Points on a hilly landscape, in no order, each with its height.
From any point a ball rolls to the lowest of the 6 points nearest to it. It stops when none of these is lower. Distance is the straight distance between rows; heights are no part of it.
K975 h=389: [ 17 -14  -6 -30   0  -3 -10  -6  10   4]
K341 h=598: [ 15 -15  15  -4  15   5 -24   7 -16 -26]
K491 h=380: [-28   2 -15 -23  -2   1 -11   5 -17   0]
K240 h=227: [-23  27 -13  37  -5  11  36   3   3   9]
K58 h=415: [-35  -2 -24 -31 -11  -4 -10   0 -13   0]
K132 h=606: [ 3 -8  7 -7 -1 -1 -8 -3  4  7]
K332 h=717: [ 26 -12   8   0  -4  -3  -5  -9  17   3]
K378 h=739: [26  4 -8  7 -9 -1 33 -8 33 15]
K273 h=482: [  9 -21  -4 -18  14   2 -27   1  -8 -37]
K261 h=615: [ -6   1  -6 -19 -19  -2   1  -5  10  25]
K458 h=309: [ 18 -20 -11 -28   6   0 -17 -10   3 -19]
K627 h=328: [-52  18  -5  -8  11 -15 -11   3 -46  -6]
K356 h=605: [ 22  12  -3  42  13  18  30   1  16 -16]
K209 h=685: [ 31   7  -3  27   4  13  28 -11  26  -9]
K728 h=487: [ 22 -14  -1 -20  -5  -9  -2 -11  14  17]
K264 h=525: [-12   5  17   1   8  -2 -13  17 -19  -7]
K310 h=680: [11  7  9 36  3 10 24 12 15  1]
K705 h=582: [-14   0   3  -9  -7   0 -12   7  -3  14]
K391 h=193: [-31  17   8 -14  14  -9 -15  13 -41 -10]
K880 h=772: [22  0  5 24  1  7 15 -3 24  3]
K182 h=430: [-19 -13 -18 -31   7   8 -13  10  -9 -19]
K303 h=461: [ -2  21 -15  30   2  22  38   2  12   0]
K832 h=593: [ 19   0  12  38   9   3  13   5   9 -10]
K342 h=323: [-47  11 -13 -15   1  -5 -15   3 -31  -3]
K628 h=796: [27 -6 -1 18 -3  6 22 -6 22  7]
K159 h=575: [-11   6   3   6 -13  -1   7   2   3  18]
K348 h=563: [-29  24  19  16  -3 -17  -1   8 -21  13]
K604 h=789: [ 18 -10  11   5  -3  -1  -3  -3   9   4]
K43 h=502: [-11  14  -3  28  -5   5  33   4  11  14]
K164 h=398: [ 17 -22 -25 -26  15  -1 -23  -9   1 -49]
K423 h=562: [-27   5   0  -1 -16  -2  -4   0  -8  21]
K368 h=463: [-35  15  12   8  -9 -12  -2   2 -20  17]
K997 h=464: [-22   5   7  -6  -1  -1 -13  15 -22   4]
K16 h=42: [ 40 -16  -9 -18   0  -6 -24 -25   6 -13]
K788 h=420: [-19  -6 -29 -31   4   5  -6   4  -7 -17]
K895 h=547: [ -4 -12  -7 -23  16   3 -19  11 -15 -34]
K610 h=524: [-3  1 14 18 -5  3  7  7  8  9]
K815 h=504: [-25   9  11   5 -10  -3  -4   5 -16  12]
K812 h=383: [ -5 -14 -19 -30   2   4 -13  -2  -1  -9]
K350 h=601: [ 49  -1  -1  13  -4  -3  22 -23  30   5]
K25 h=372: [-18   2   8 -18  19   3 -21  19 -31 -21]
K140 h=557: [ -1 -10   8  -8  11   5 -21   9 -16 -15]
K451 h=660: [  7   3  -5  -7 -16  -3  24  -8  22  29]
K460 h=506: [-16  22  12  31  -3   1  17  14  -8   6]
K606 h=644: [ 45 -11   1 -12  -1 -13   4 -20  16   6]
K475 h=494: [-11  16 -13  20 -10   6  32   1  19  19]
K110 h=534: [  7  -4  -2 -14  -9  -5   2  -5  17  20]
K890 h=495: [ 29 -21   9   3   8  -1 -20 -11   0  -9]
K100 h=627: [-13  -5 -10 -22 -11   0 -10  -1   0  17]
K15 h=655: [ 43  -8   4  17  -4  -3   3 -24  25  -2]
K729 h=394: [-40  20  17  -1   2 -15 -11   8 -32   5]
K372 h=390: [-29   3  -9 -22   2   2 -14   9 -22 -15]
K872 h=427: [-16  23 -14  24  -6  10  35  -4  14  13]
K271 h=590: [17 -2 19 27  3  6  5  5 11 -3]
K10 h=322: [ 23 -21 -21 -29  10  -3 -17 -13  -1 -30]
K34 h=465: [ -8 -12  -1 -24   5   5 -23   0  -6  -7]
K771 h=617: [ 24 -12  19  18   4   6 -16   0   4 -12]
K186 h=559: [ 0 -6 14  5 -1 -1 -8  3 -2  4]
K275 h=668: [ 23  -5   0  -3  -9  -1   4 -12  23  19]
K670 h=341: [-35  13   7  -4  -1 -12  -8   9 -33   7]
K200 h=636: [-20  11   3  13 -19  -4  14   0   3  22]
K316 h=640: [  6  14 -16   5 -14   2  39  -7  27  31]
K641 h=474: [10 -1 23 23  7  0 -1 15 -1 -3]
K29 h=245: [ 54  -6  -1   6  -2 -14   7 -23  24   1]
K408 h=485: [ -6  -8  12 -10  24   4 -20  16 -27 -27]
K694 h=196: [-7  3 17 17  3  2  2  7 -2  7]

Where does a ball stop that starts at each point below?
K815 | K391
K451 | K16
K341 | K16
K58 | K391
K310 | K240
K728 | K16
K200 | K240
K261 | K16

For each start below, name every point that the ball comes to, in order.
K812 | K458 > K16
K368 | K670 > K391
K100 | K491 > K342 > K391
K705 | K997 > K670 > K391
K832 | K641 > K694
